Points on a hilly landscape, in no order, each with its height.
From any point a ball rolls to the lowest of the 3 points nearest to it. It stops when none of these is lower. Distance is the straight distance between rows; heights are no part of it.
Z71: [  4  25   7 -24  20 -11  46  29   5   9 -12   1 -21   6  14  29   0 -38
  28 -46 -21   2  25 -14 -28  20  -2   3 -13 -19  -7  12  39 -18  18   4
   6  -7  -6  -5  23  14   1  -9  25  11   6 -21]  (h 289)
Z272: [ -2 -34  -8  35   3   0 -56 -50 -20  -8  36 -14   7  -5   0 -38  -4  58
 -40  61  32 -10 -28  25  30 -11   5  10 -12  27  19  -4 -30  11 -42  16
 -29  44  -4  -7 -42 -36   4  24 -37  -4   4  41]  (h 262)
Z300: [ -5  25 -12  -6  -8  -9  21  10  21   0 -11  37  12  28   1   2  -7 -51
  19 -39   5  -3  -2   2 -39  13  -7  29 -21 -26 -11   9  38  -7 -10  14
   8 -16 -13  20  -9  29  26 -10  -2  -1  -6 -16]  (h 133)
Z805: [ 33  46  30 -48  26  31  49  43  16   0  32 -15 -21 -25  24  14 -15  24
   1 -31 -20  26  75 -20  35   4  -7  -5  47  17  54 -22  11  -4  39 -25
 -20  -1  28 -23   9 -36 -30 -21  39  32  47  19]  (h 686)
Z609: [  7  -1  -2  24 -29 -17 -39 -37 -15  -3  11  18   2  21   7 -29 -24   7
 -30  37  32 -16 -24  18  -1 -25  17  31 -13   6 -25   4 -21   3  -5   7
 -11  20 -24  13 -27 -10  36  32 -27 -18  10   5]  (h 125)
Z848: [ 20  49  26   6 -29   0  -4  -8  13  18  15  67   3  18  15 -18 -41  -9
   4  -3  10   3  14  10   6 -14  12  28 -12   6  22  -2  -2 -11  15   7
  -6 -32 -30  -8 -25  21  72 -19  -5 -18  19  26]  (h 353)
Z42: [-14 -66 -44  25 -17 -45 -36 -18 -54   3   3 -19  10  16 -18   1  41  13
  -5  61 -10 -13 -58  17 -13  -7   5  16 -18  -9 -67  26  -4   2 -21   7
  20  19   2  19 -10  14   8  31 -40 -21 -24 -14]  (h 163)
Z940: [  3 -24 -25   5  -6 -17   5 -20 -11  -2   0  -3   4  15 -15   9   2 -13
  17  20   0 -19 -28   2 -13  12   2   9  -7  -6 -56  19   5   5 -17  12
  20   5 -11  26   1   5  -3  22 -13   3 -18 -24]  (h 117)
Z224: [-27 -60  -3   2  17   8   2   9 -10 -15 -35 -48  -4 -33 -35  44  52   1
  10  -8 -35   4 -31 -64  -6  19 -18 -58  25 -15 -42  -4 -22  29  -8 -27
  37  28  41 -13  48  12 -66   2  -7   8 -30 -11]  (h 281)
Z59: [ -8 -10  14 -10  19  37   1 -19  24   2  21 -33  -9 -35  13 -18  -4  36
 -27   9  22   2  15   6  38 -18  -3 -37  13   7  36 -17 -29  34  -8 -10
 -21  36  21 -19  -8 -32 -18  -8  18  12  11  24]  (h 506)
Z616: [-15 -60 -32  26  -2 -37 -28   5 -25  -8 -10 -30  10  -8 -23  20  42  22
  10  38  -7 -17 -37   2  -7  -4  -6 -34   6  11 -34   8 -12  34 -39  -9
  20   7  20  -1  12  11 -38  20 -33   0 -31   1]  (h 344)
Z279: [-25 -59 -40  25   8 -29  -2   5 -40   4 -11 -27  15  19 -28  32  51  -9
   4  41 -28 -24 -45 -15 -18  11 -16  -6 -25 -20 -64  30  10  25 -21  -8
  35   1 -11  24   8  23 -29  18 -26 -10 -33 -28]  (h 270)
Z508: [ 17  46  22 -24 -12  11  18  26  21  14  18  71  14  28  10   3 -30 -30
  19 -46 -12  16  27  -6 -23  -7  -8  28 -17 -19  27  -9  28 -20  18   7
  -6 -53 -11   2   9  29  34 -42  39  15   7 -14]  (h 365)
Z404: [-16 -17 -30  33 -47 -24 -29 -22 -17  -1 -26  36  32  47  -4 -19 -18 -25
  11  11  10 -28 -62  15 -20 -11   6  68 -19 -12 -52   0  26 -10  -9  17
  -1 -31 -60  13 -16  46  40   8 -35 -22 -15 -20]  (h 146)
Z124: [ 32  61  60 -45   2  22  32  32  16  12  37  18   0  -7  36  -1 -21   8
  11 -37   4  28  67   6  18   1   0  -5  24  21  53 -17   0 -33  50  -7
 -20 -23  -6 -16  10 -16  -3 -24  39  10  33  11]  (h 672)
Z220: [  6  53   5 -27  -1   2  38  24  18  11 -12  28 -12  24  -4  18 -13 -34
  24 -52 -14  26  23  -6 -20   8  -2  19 -12 -14  15   8  36 -22  14   1
   7 -29 -10  -2  15  28  29 -25  30   7   6 -24]  (h 317)
Z226: [  2  20 -15  14 -26 -17 -12 -10   8  12  -3  38   2  24  -2 -14 -13 -33
  15 -10  20 -14 -25  -4 -17  -6   9  21 -21 -23 -18  19  16 -18  10  19
 -12 -19 -29  11 -24  22  47  -7  -3  -6  -8 -10]  (h 145)
Z675: [ 29  51  47   2 -29  11 -34 -16  -3  13  45  51  -6  10  38 -42 -43  -8
 -25   4  19  16  31  29  40   1  10  14  -2  25  55 -13 -27 -15  17   2
 -21 -18 -46 -16 -31   2  54  -6 -21 -37  34  33]  (h 726)
Z856: [-16  -7 -21   1  14 -22  14  -3 -16  -2  -9   0   8  30  -9  26  20 -32
  30   4  -7  -4 -22   5 -31  15  13  19 -31 -19 -55  26  40   2   6   4
  26 -16  -8  21  12  16  -9   6  -8 -11 -19 -39]  (h 228)
Z410: [-10  39 -11  -1 -38  -5 -10  22  17  24   7  83  24  62  -3  -5 -36 -50
  30 -23   9  15 -28  18  -3  -7 -24  45 -41 -25  11   2  68 -12  -5  14
  -5 -63 -70  18 -31  55  59 -39 -12   4  14  -1]  (h 178)
Z809: [-11 -60 -25   4  19  -6   8   7 -16  -9 -16 -14   7   1 -13  36  47   1
   3  18 -20 -13 -19 -19 -11  14  -4 -33 -11 -11 -59   9  13  12 -17  -9
  26  -6  12   9  11  22 -37  22 -17  -8 -30 -16]  (h 406)
Z369: [ -7  25   2 -27  39 -14  44  31   4 -14 -31 -21 -13  -3  -4  44  14 -45
  18 -43 -16   5  -1 -17 -32   6  -1   2  -8 -37 -28  12  55 -14  21   5
  26 -31  -5   7  37  10 -32 -14  31  24   3 -36]  (h 319)
Z807: [ -1  35  14 -26  17   6  44  36  20  -2 -19  18  -7  24  -3  19   1 -39
  43 -67 -15  23  21 -29 -54  10   2  23 -19 -41  13   5  57 -18  33  -6
   9 -41   1  14  35  30  13 -30  35  15   4 -35]  (h 337)
Z168: [-12 -40  -8   2   8 -11  -9   0   1 -18 -19 -38  -2 -15  -4  13  13  20
   2  11  -3 -10 -16 -18   9   5  -6 -43   1  -2 -12 -10 -26  21 -18 -17
   6  16  45   0  23  -3 -51  18  -2   7 -24  -1]  (h 536)
Z952: [  0  16  28  31  -8   4 -22 -35 -11  -5  50   1  11 -16  25 -44 -31  33
 -38  19  22  18   5  36  48  -6   1  10   0  31  48   7 -35  -1 -10   7
 -19  27  -9  -6 -35 -32  28  16 -16 -15  33  43]  (h 358)
Z585: [  2  -1  11  49  -4   4 -51 -61 -12  -5  30   1  27 -19  16 -42 -17  38
 -54  45  43  -2   3  34  27 -18  13  13  -9  34  32  -6 -50   6 -20  10
 -29  48 -28   4 -48 -34  17  31 -23 -15  15  53]  (h 235)
Z801: [ 16  16  17 -25  20  22  42  20  19   3   1 -22 -25 -25  17  16   7   5
  -2 -42 -10  13  45 -28   8  -2 -24 -15  35   2  37 -16   8   4  21 -15
  -8  11  22  -6  32 -18 -19 -12  46  22  12  -1]  (h 508)
Z301: [ -3 -57 -25  26   3  -2 -69 -36 -24  -6   9 -36  20   0  -6 -30  -1  56
 -32  70   6 -14 -36  36  19 -13  16 -24   3  32  -3  10 -47  19 -43  12
 -13  41  17  -5 -31 -24 -18  18 -30 -15 -20  31]  (h 272)
Z448: [ -4   9 -21  -6  13 -15 -10  -9  -7 -13 -11   9   8  25 -16   9   7 -35
  20 -13  -7 -16 -21   1 -42   7   8  15 -19 -12 -36  13  30 -16  -4  14
  -2  -5 -26  20  -1  19  -6   2  -5  -8  -4 -26]  (h 219)
Z273: [ -3 -43 -27  41  -8 -14 -64 -38 -32  -8  22 -20  13  -1   8 -30  -5  58
 -55  58  31 -18 -34  30  19 -23  29   9  -1  37  -5   7 -40  13 -40   7
 -24  42  -3  -5 -32 -34   7  34 -35 -19 -12  35]  (h 266)
Z981: [ 33  46  32 -11 -12  13  14   5   4   2  42  11  -9 -15   5   0 -21   8
 -14 -15  17  28  45   9   6  -1  -1   5  15  23  37   5 -20 -14  10   2
  -8  -3  -5 -17  -3 -19  19  -6  23   1  29  21]  (h 391)
Z186: [  1 -15  -1  -7  13  13  32  11  22 -24 -23 -44 -13 -25   3  18   8  -1
   1  -2  -9 -13  15 -17   5  -6  -6 -49  22  -3   0 -20  -4  12   4 -20
   5  13  28  -5  16 -18 -47  -2  18  22 -15  -4]  (h 863)
Z403: [ 10  28  35 -29  24  28  17  -7   6   6  38 -20 -16 -49  13 -14 -11  30
 -20 -15   6  22  49  13  33 -12 -15 -24  18  23  47  -3 -22   5  24  -7
 -22  24  24 -23  -5 -37 -10   5  30   1  46  24]  (h 580)
Z354: [ 23  37  16 -25   2   2  27  11   6  15  -1  18 -19   1  -3 -13 -23 -11
 -10 -18   6   6  35  -7  -1   9   2   3   3  -1  17  -3   3 -16   1  -9
  -6  -3  -9   0  -1  -8  28  -7  24   7   9  -6]  (h 368)
Z774: [ 12  49  15 -16 -26  -6  11  32  27  10  10  80   5  38   9  -5 -17 -42
  26 -30  10  20  -7  -5 -15 -14  -5  28 -22 -22  17  11  53 -28  15  15
  -1 -42 -41  -2 -24  39  54 -42  15  14   9  -4]  (h 185)
Z208: [-23 -35  -8  -8  34  -1  24  37 -11 -15 -37 -30  -8 -15 -21  53  34 -21
  25 -15 -21  -1 -23 -36 -25   9   0 -34  13 -30 -34   1  23  21   4 -18
  25 -14  11  14  45   3 -59   5   4   6 -17 -33]  (h 269)
Z63: [-11 -27  -9  -1  19  22  -4  -4  14 -12 -25 -55  -9 -39   8  -3   5  34
  -8  12   3   2   9 -13  31   1 -11 -52  26   1  33 -29 -31  29  -8 -10
  -7  38  56 -23  18 -24 -51   8  22  12  -3   6]  (h 519)
Z517: [-25 -40  -3  -3  16   6  22  16   4 -10 -36 -32 -17 -26  -9  43  32   0
  17 -12 -29  -8  -1 -40  -5  24 -16 -47  25 -26  -4 -24  10  25   1 -10
  12   8  34   2  41  -7 -71   1   8  25 -23 -25]  (h 63)
Z983: [ -1 -32 -29  11   3  -9 -27  -6 -11  -8  -9 -40   5  -1  -8  -6  14  12
  -2  40  -6 -20 -28   5  -3   3  -5 -31 -10   4 -12  -1 -23  17 -37  10
  11  20  18   9   3 -16 -29  15 -10   6 -19  11]  (h 453)
Z571: [  0  15  -9  -1 -17 -20   5  -4  15  -1 -21  41  16  41  -7 -18 -10 -51
  25 -19  -3  -4 -13   3 -30   0  -5  37 -24 -23 -23  17  36 -18   3  20
   3 -31 -29  18  -6  28  37  -5  -2   0 -13 -19]  (h 138)
Z825: [  8  36   8 -42  26  21  57  55  11  16 -19  -8 -24  -8   1  35   4 -28
  22 -54 -35  27  37 -24 -13   8 -10  -3  16  -6  16  -8  35 -15  23 -26
   0 -21  17  -5  30  -2  -2 -29  55  33  15 -11]  (h 379)
Z808: [ -9   0 -19  14 -18 -27 -10 -19 -11   8 -11  13  29  42 -11   4   9 -39
  37  -9   1 -28 -39   3 -32   2   6  56 -31 -23 -55  25  32  -4  11  18
   9 -17 -33  13  -7  35  18   2 -12 -12 -20 -19]  (h 142)
Z819: [ -5 -32 -23  42 -36 -31 -43 -32 -27  -4  -1   8  21  16  -5 -11  -5  16
 -22  47   9 -28 -38  21  -7  -6  28  44  -6   5 -43   7 -22  -2 -22   9
   0  12 -28  14 -19  -6  21  36 -37 -29 -13   3]  (h 98)
Z832: [ 29  47  37 -39   6  22  26   6  22   3  49 -11 -14 -35  44 -23 -19  30
 -11 -28   4  28  77   3  40  -3 -15 -11  35  35  67 -14 -22 -11  33  -9
 -18 -13   8 -37   2 -26  -3 -11  27   7  55  21]  (h 619)
Z564: [ 12  30  19  18 -19  -2  -7 -31  -2   3  31  32   8   6  20 -41 -21   3
 -31  13  20   4  15  19  27 -26  -1  26  -5  30  22   6 -41 -10  15   6
  -7  -5 -33  -4 -35  -2  42  19 -13 -23  13  33]  (h 487)
Z568: [ 23  53  37 -42   7   7  56  48  24  10  10  16  -1  -1   8  20 -10 -20
   7 -45  -8  25  59 -27  -4   6   0   9  23   6  32  -8  21 -23  26 -11
   7 -26   1   0  29   7  11 -30  55  16  30 -11]  (h 460)
Z971: [  7  44  16 -38  13  17  50  46  11  23 -10   9 -10   9 -11  22  11 -41
  27 -64 -28  34  29 -14 -37  11  -5  13   4 -18  12   4  41 -13  23   2
   5 -24   2  -4  48  26   9 -46  48  21  17 -32]  (h 342)
Z514: [-11 -57 -40  11   4  -2 -45 -20 -30 -12  -9 -35   7  -8 -10   1  23  38
  -2  51 -16 -15 -33   7  13   1   3 -25   0  19 -22   7 -30  14 -41   0
  -3  23  19  12   4  -4 -23  22 -16 -18 -39  12]  (h 345)
Z645: [ -9 -60 -38  38  -8 -28 -57 -11 -37  -2  12 -34   4   9 -16 -13  17  35
 -20  63   5 -13 -50  17   6 -13  -6 -13  -7  24 -20  11 -33  14 -43   3
  -2  32  11   9 -17 -24  -7  26 -42 -10 -33  18]  (h 290)
Z327: [ 21  44  21 -30   4   6  48  41  11   6  14  -5 -22 -25   8  14  -3 -29
   4 -29  -9  16  53 -13  -5  12  -5   1  14  -5  21 -22  13 -11  21 -18
  -8   2   9  -5  16 -11   4  -1  45  20  23  -8]  (h 427)
Z400: [ 26  45  53 -51   4  21  59  48  22  13   6   5 -30 -21  18  30 -16 -15
   6 -41 -19  33  63 -39   9   7 -19  -2  36   0  45 -22  25 -16  51 -12
   1 -32   8 -21  27 -11  -2 -30  47  40  30  -3]  (h 486)
Z245: [-26 -42  -2  21  24  49 -15  -9  23 -15 -32 -57 -10 -41  -7 -12  15  62
  -2  -5 -10  -3   3 -17  35  -3  -1 -51  24  14  30 -37 -38  26  -2  -5
  -7  40  74 -26  24 -32 -55 -13  13  22  -8   5]  (h 364)
Z799: [-25 -57 -29   4   5  -4  -7   4 -13 -12 -25 -39  11 -17 -15  23  42  18
  13  24 -18  -7 -30 -11  -4  10 -12 -47  11   4 -16 -11 -17  29 -29 -21
  14  17  42   3  16  -3 -50  11 -15   0 -33 -10]  (h 412)
Z602: [ -9   6  -9 -11  16  -7  25   5   3 -11 -13  -4  -2   1 -15  28  21 -42
  27 -27 -21  -2 -15   0 -45   5   8  19 -15 -30 -29  18  44 -16   9   9
  16 -22 -10  13  20  34  -4  -8   4   4 -20 -36]  (h 227)
Z796: [-17 -56 -36  32 -25 -34 -38 -25 -35   1  -8  21  40  53 -22  -1  27 -18
   6  38  -4 -31 -77   9  -8   2  10  42 -11 -12 -81  18  13  -6  -3  17
  16  -1 -43  24 -15  26  10  12 -46 -35  -9 -28]  (h 152)
Z911: [  3  12   5  13 -12 -13   2 -24  -9   2  17  14  -3  -2   9 -13 -13  16
 -14  19  13  -7  12  16  21  -7  13  12  -6   0  14   7 -13   3 -11   9
 -14  22 -20   6 -28 -15  26   9  -4 -10   7  14]  (h 254)
Z303: [ 15  31  21  10 -38  -8  -3  18  22  15  15  86  11  40  14  -8 -33 -27
   9  -9  17   5 -13  16  -4  -6   5  42 -23   2  13   8  27 -23   7   9
 -14 -58 -45  12 -29  35  65 -43  -6   1  14  10]  (h 252)
Z423: [  5  32   3 -12   5  -8  32   4   6  13 -14  -4  -1   4  -1   9  -7 -34
  11 -11 -10  -6  12   8 -23   3  -2  10 -10 -23  -3  12  16  -6   7   2
   9  -2   4  15  13  15   8   5  13   3   0 -18]  (h 244)
Z367: [  3  -8 -12 -16   8   3   7 -20 -11  -5  17 -26 -13 -32  -2 -10  -3  16
 -14   9  13 -12  11  11   4  -4   4 -35  10  -6  15 -10 -10   1  -5  -5
 -10  22  17   2  -1 -19   0   8  11   3 -11   5]  (h 545)
Z792: [ 10 -21 -20  22 -17 -14 -29 -17 -21 -11   4  -9   7   3 -19   2 -17  18
 -16  25  16 -10 -12  28   7   0  13   8  -5  -6 -18   7 -20  12 -27  13
 -12  18  -3   9 -14 -16   3  26 -15  -1 -10   8]  (h 128)
Z680: [ -8   2   0 -23  17   1  41  30   3   3 -19 -28 -18 -15   2  19   3 -16
   8 -20  -7   0  15  -6  -8   8   6  -8  10 -12   1  -2  14 -10  13   6
   6  -1  14   8  15 -14 -30  -8  19  14   4  -7]  (h 363)
Z934: [-16  33   2 -12 -20  -8   6  29  24   8   2  83  16  50 -13   5 -16 -53
  36 -53   4  11   0  -2 -32  -6  -7  42 -39 -24   7  17  75 -14  15   4
   2 -53 -49  11 -13  43  49 -34   5   7   9 -16]  (h 131)
Z149: [ 18  49  42 -10 -22  15   4  -3  15  10  33  38   4  -6  19 -15 -31  -4
 -10   3  15  14  28  15  30  -5   4  17   4  30  40  -8 -22 -18  12  -2
 -27 -18 -33 -12 -22  -2  47  -5   2 -23  32  13]  (h 463)
Z103: [ -8  27 -19   2 -19  -5   3  11  15  -1   0  65  23  43   4  -8 -10 -39
  29 -43   9 -10 -30   2 -27 -11   0  56 -35 -14  -7  17  49 -16  10  23
  18 -51 -44  24 -10  33  58 -17   1   3   5 -18]  (h 144)
Z988: [ -9 -48 -37  47  14  12 -73 -22   5   2 -15 -66  12 -14  -9 -30  19  66
 -30  62   9 -11 -29  19  27 -12   4 -27  18  43   1 -11 -51  17 -46   4
 -17  36  46 -10 -26 -25 -28   7 -26  -9 -19  40]  (h 283)
Z133: [ 32  62  43 -36 -14  -1  19  20  21   8  33  51  -7   8   9 -15 -26 -12
   1 -26   8  31  46  -6   9  -6  -3  21   4  11  44   1  -1 -35  24  -7
  -5 -26 -17 -12  -3  12  32 -34  30   7  24  -2]  (h 475)
Z577: [  6 -21 -20   9 -21 -17 -19 -27 -26 -10   0   1   9  23   4  -1  12   1
   2  30  -1 -13 -45  18 -19  14   2  24 -18   0 -44  10  -1  -3 -27  16
   8  10 -10  16 -24   3  12  24 -27 -10  -7  -6]  (h 64)
Z234: [-15  15  -3 -18  24   0  32  15  -3   1 -26 -15 -17 -17  -3  41  21 -32
  20 -14  -9  -9  -1 -22 -31  13   7  -3  -4 -29 -38  -1  38   1  10 -10
  27 -11   7  18  38  17 -35   1   5  18   0 -18]  (h 356)
Z40: [-16 -39 -13  12  35  34 -38 -12  18  -7 -38 -61 -10 -39 -10 -29  14  65
 -30  18 -19 -14   9 -12  35   5   7 -51  29  24  19 -23 -61  38  -4  -1
  -8  37  83 -38  10 -25 -46   4   2   4 -20  22]  (h 126)
Z360: [-21 -25 -20 -25  48 -20  37   7  -8  -2 -27  -8  -9   8 -16  44  29 -42
  23  -5 -35  -6 -19 -20 -39  14  10   1  -2 -46 -61   6  44   1  10   1
  40 -17  -9  15  36  25 -40   3   8  -1 -12 -40]  (h 386)
Z771: [-20 -49 -15  14  11  15 -30   0   1 -10 -21 -43   6 -24 -32   2  42  37
 -10  20 -16   2 -23  -1   6   7  -2 -41  15  26   6 -19 -47  33 -32  -3
   8  29  50  -8  21 -14 -57  17 -34   7 -17  11]  (h 84)
Z599: [  3 -25   4  16   2  13 -23 -29   6 -15  30 -17   5  -9 -11 -28 -21  49
 -34  39  29  -8  -2  34  33  -2   4 -18   9  13  30   9 -36  20 -26  -1
 -18  39  24 -15 -25 -31  -8  16  -1 -13  -7  28]  (h 546)
Z960: [  8  15  21  -6  17  41  24   3  21  11  13 -46 -29 -45  20  -4  11  34
 -19 -11   5   8  44  -5  39  -5 -18 -40  37   6  42 -26  -9   7  25  -8
  -9  24  30 -14   8 -42 -20 -15  31  22  32  10]  (h 544)
Z317: [-11   2 -33  28 -42 -14 -17  -5  -6  13 -26  54  22  41  -8 -28 -27 -39
  12 -10  21 -20 -43  30   2  -8   7  84 -29 -11 -36  12  42 -15  -4  19
  -8 -43 -48  18 -33  37  64 -20 -28   6  -5 -13]  (h 149)
Z260: [  0 -15  20 -15   6  32  32  12  14 -13 -17 -44 -20 -43  10  25   5   7
   5 -18  -4   0  32 -22  14  -7 -20 -36  29  -9  22 -22   1  15   4 -22
  -5  19  32  -4  36 -12 -45 -12  25  23   4   8]  (h 709)
Z161: [-23 -25  -8  -9  22 -11   6  13 -12  -1 -19 -36 -10  -5  -9  27  19 -21
  26   7  -9  -2 -13   0 -20  13   5 -31   4 -22 -28  -3  17   0  -7  -4
  22   0  14   0  25   4 -39   9   4   2 -21 -19]  (h 367)
Z388: [ 17  20   7  23 -35 -13 -16 -13   9   9  -7  51   0  31  13 -31 -25 -12
  -7   3  17 -15 -13  10  -7 -11   0  42 -10   4  -7   7  -4 -15  -6  20
 -12  -7 -44  14 -35   4  51   1 -15 -20   6   1]  (h 135)
Z125: [  7  20   1 -27  18  11  49  26   6  -2 -26 -34 -29 -35   7  43  13  -8
   6 -42  -4   8  21 -19  -3   4  -4 -24  27 -26   0 -11  17  -6  14 -21
  -1  11  25   2  35 -16 -29  -3  24  35  -4 -19]  (h 524)
Z434: [-15 -20  10 -10  19  39  -2   0  32 -13 -13 -44 -19 -44  12 -16   9  48
 -13   3   0  -2  12 -13  38  -9 -12 -36  37  17  50 -31 -36  19   1  -6
 -14  24  61 -37   2 -25 -31  -3  16  25   2  22]  (h 479)
Z315: [-13 -51 -27  10   2 -33  -9 -15 -27  -3  -3 -18   3  18 -22  24  31 -23
  10  23 -11 -29 -51  -6 -24   8   5  -1 -23  -5 -62  28  10   6  -4   6
  26   5 -20  25  -2  10 -16  18 -20 -21 -29 -22]  (h 184)
Z976: [ -1 -33   0   6  16  15 -19 -26  13 -12  -4 -46   2 -16   0 -21   2  33
 -29  21  10  -5   3   7  20   0   0 -48  22  20  22  -3 -35  23 -32  -8
  -8  27  41 -10  -7 -27 -39 -11   2   3 -14  24]  (h 528)
Z900: [ 17  40  11 -12 -20   1   4   2   3   4   8  55   1  36  -2 -10 -20 -40
  15 -22  13   2  12  -8 -30  -4   3  34 -24 -11  12  13  23 -19   4  17
  -5 -40 -29  12 -14  17  46 -16   4 -12  -3  -6]  (h 157)
Z171: [ -9  -4 -17 -12   9 -17  14  -7   1 -15 -10  -7 -12   4   3  15   4 -24
  10   0 -11 -12  -4 -10 -24   9  -1  -3 -21 -28 -26  11  21   2   4   5
   8   5  -7  21   7   4  -8   4   1   0 -22 -12]  (h 186)
Z258: [ 17  56  41   6 -30   4 -20   3  11  13  25  76  13   5  31 -34 -37   1
 -14   3  12   9  24  47  26   1   3   5 -20  28  55 -15  -8 -25  25   3
 -11 -42 -46 -29 -56  11  54  -6 -28 -31  38  31]  (h 902)
Z291: [  1 -10 -18  30 -39 -19 -21 -30  -3  -3   0  15   4  30   1 -23 -24   3
  -1  19   7 -16 -19  15 -15  -6  11  39 -11   1 -38  12 -13   1  -1  19
  -9  -2 -25  16 -25   8  38  19 -23 -12  -8   0]  (h 99)
Z528: [-20 -60  -7  21  31  18 -10  -1  -2 -22 -47 -45  -8 -36 -32  24  47  39
   6   1 -31   3 -17 -45  15   1  -5 -56  22   4 -14 -14 -30  33  -7 -33
  29  27  69 -15  37  -7 -86  11 -18   0 -25   0]  (h 366)
Z586: [ 15  26  15 -10 -17  10   7  -7   0   9   7  29  -4  -1   2 -21 -24   2
  -8  -2   8  12  25   0  -4  -5  14  18  -4   6  21   9  -6 -18  14   0
  -8  -5 -10   1 -15  -6  32  -4  10 -14  17  10]  (h 326)
Z374: [ 23  56  50  15 -11  16 -32 -17  -9  22  38  26   4   1  46 -45 -46  25
 -27  14  39  22  33  27  48   7  -7   7  -1  40  51 -20 -45  -8  18   5
 -22  10 -35 -23 -34 -23  46   2 -25 -36  47  44]  (h 892)
Z275: [ 10  11  -1  37 -11  -7 -26 -40 -28   5  22  12  -1   8   7 -35 -32  33
 -42  35  38  -3  -3  27  16   0  17  26  -5  24   4   8 -29 -11 -13  11
 -18  29 -32  -3 -41 -22  44  36 -28 -21  13  21]  (h 173)
Z445: [-19 -64 -33  21 -19 -37 -30 -11 -40  -4  -6 -30  22  10 -20   7  31  19
  -9  54  -9 -23 -46   1 -15  -5   1 -12   2   2 -50  14 -14  15 -27   3
  10  12   1  21  -7   0 -19  36 -32  -8 -29  -9]  (h 229)
Z232: [ 18  50  32 -31 -14  12  19  37  27  21  29  37   0   8  20   3 -23 -30
  10 -51   1  26  42 -14 -12  -2  -9  20   0   3  37  -9  23 -25  33 -14
  -8 -30 -10  -7  19  25  17 -35  31  10   9  -9]  (h 419)
Z405: [-31 -54 -17   8  32  35 -22  -5  13 -21 -53 -54  -6 -46 -37  13  36  53
  10   5 -41   9  -9 -40  11  20  -8 -57  51  15  -2 -25 -62  30  -2 -27
   1  50  90 -33  48 -25 -60  -1 -21   8 -25   4]  (h 537)
Z77: [ 17  22   9   8  13   7 -13 -27  -1   6  47   1   6 -17  11 -37 -19  32
 -33  17  20  13  27  20  35  -7  13  -8  -7  28  33   5 -32  -2  -1  10
 -21  17 -14 -23 -21 -34  14  21 -13 -19   6  28]  (h 351)
Z870: [ 20  54  44  -2  -2   6  -2  -7   9  -3  52  24 -14 -12  18 -36 -36  20
 -28   2  24  26  49  27  31  -6   1   9  -7  26  60 -15 -27 -10  22   1
 -16   8 -14 -21 -21  -8  34   7 -15 -27  40  25]  (h 631)
Z782: [-39 -69 -26  10  32 -17  10  19 -31   5 -46 -16   4  -7 -28  64  61 -20
  24   1 -17 -17 -37 -28 -19   5  -3 -30  -4 -35 -69  18  14  14  -4 -21
  51  -1  24   2  31  24 -56  15 -15  17 -19 -32]  (h 490)

Call two points neighbours if one is among the 3 nearest of the other. Go from one point of each pair to the other, from neighbour to neighbour, staying as low as possible. Name the highest point that can't be avoided.
Z577 / Z934 -> Z226
Z517 / Z577 -> Z234
Z934 / Z300 -> Z103

For each start below, name the point where the ball stops.
Z568 -> Z934
Z374 -> Z577
Z272 -> Z577
Z832 -> Z40
Z960 -> Z40
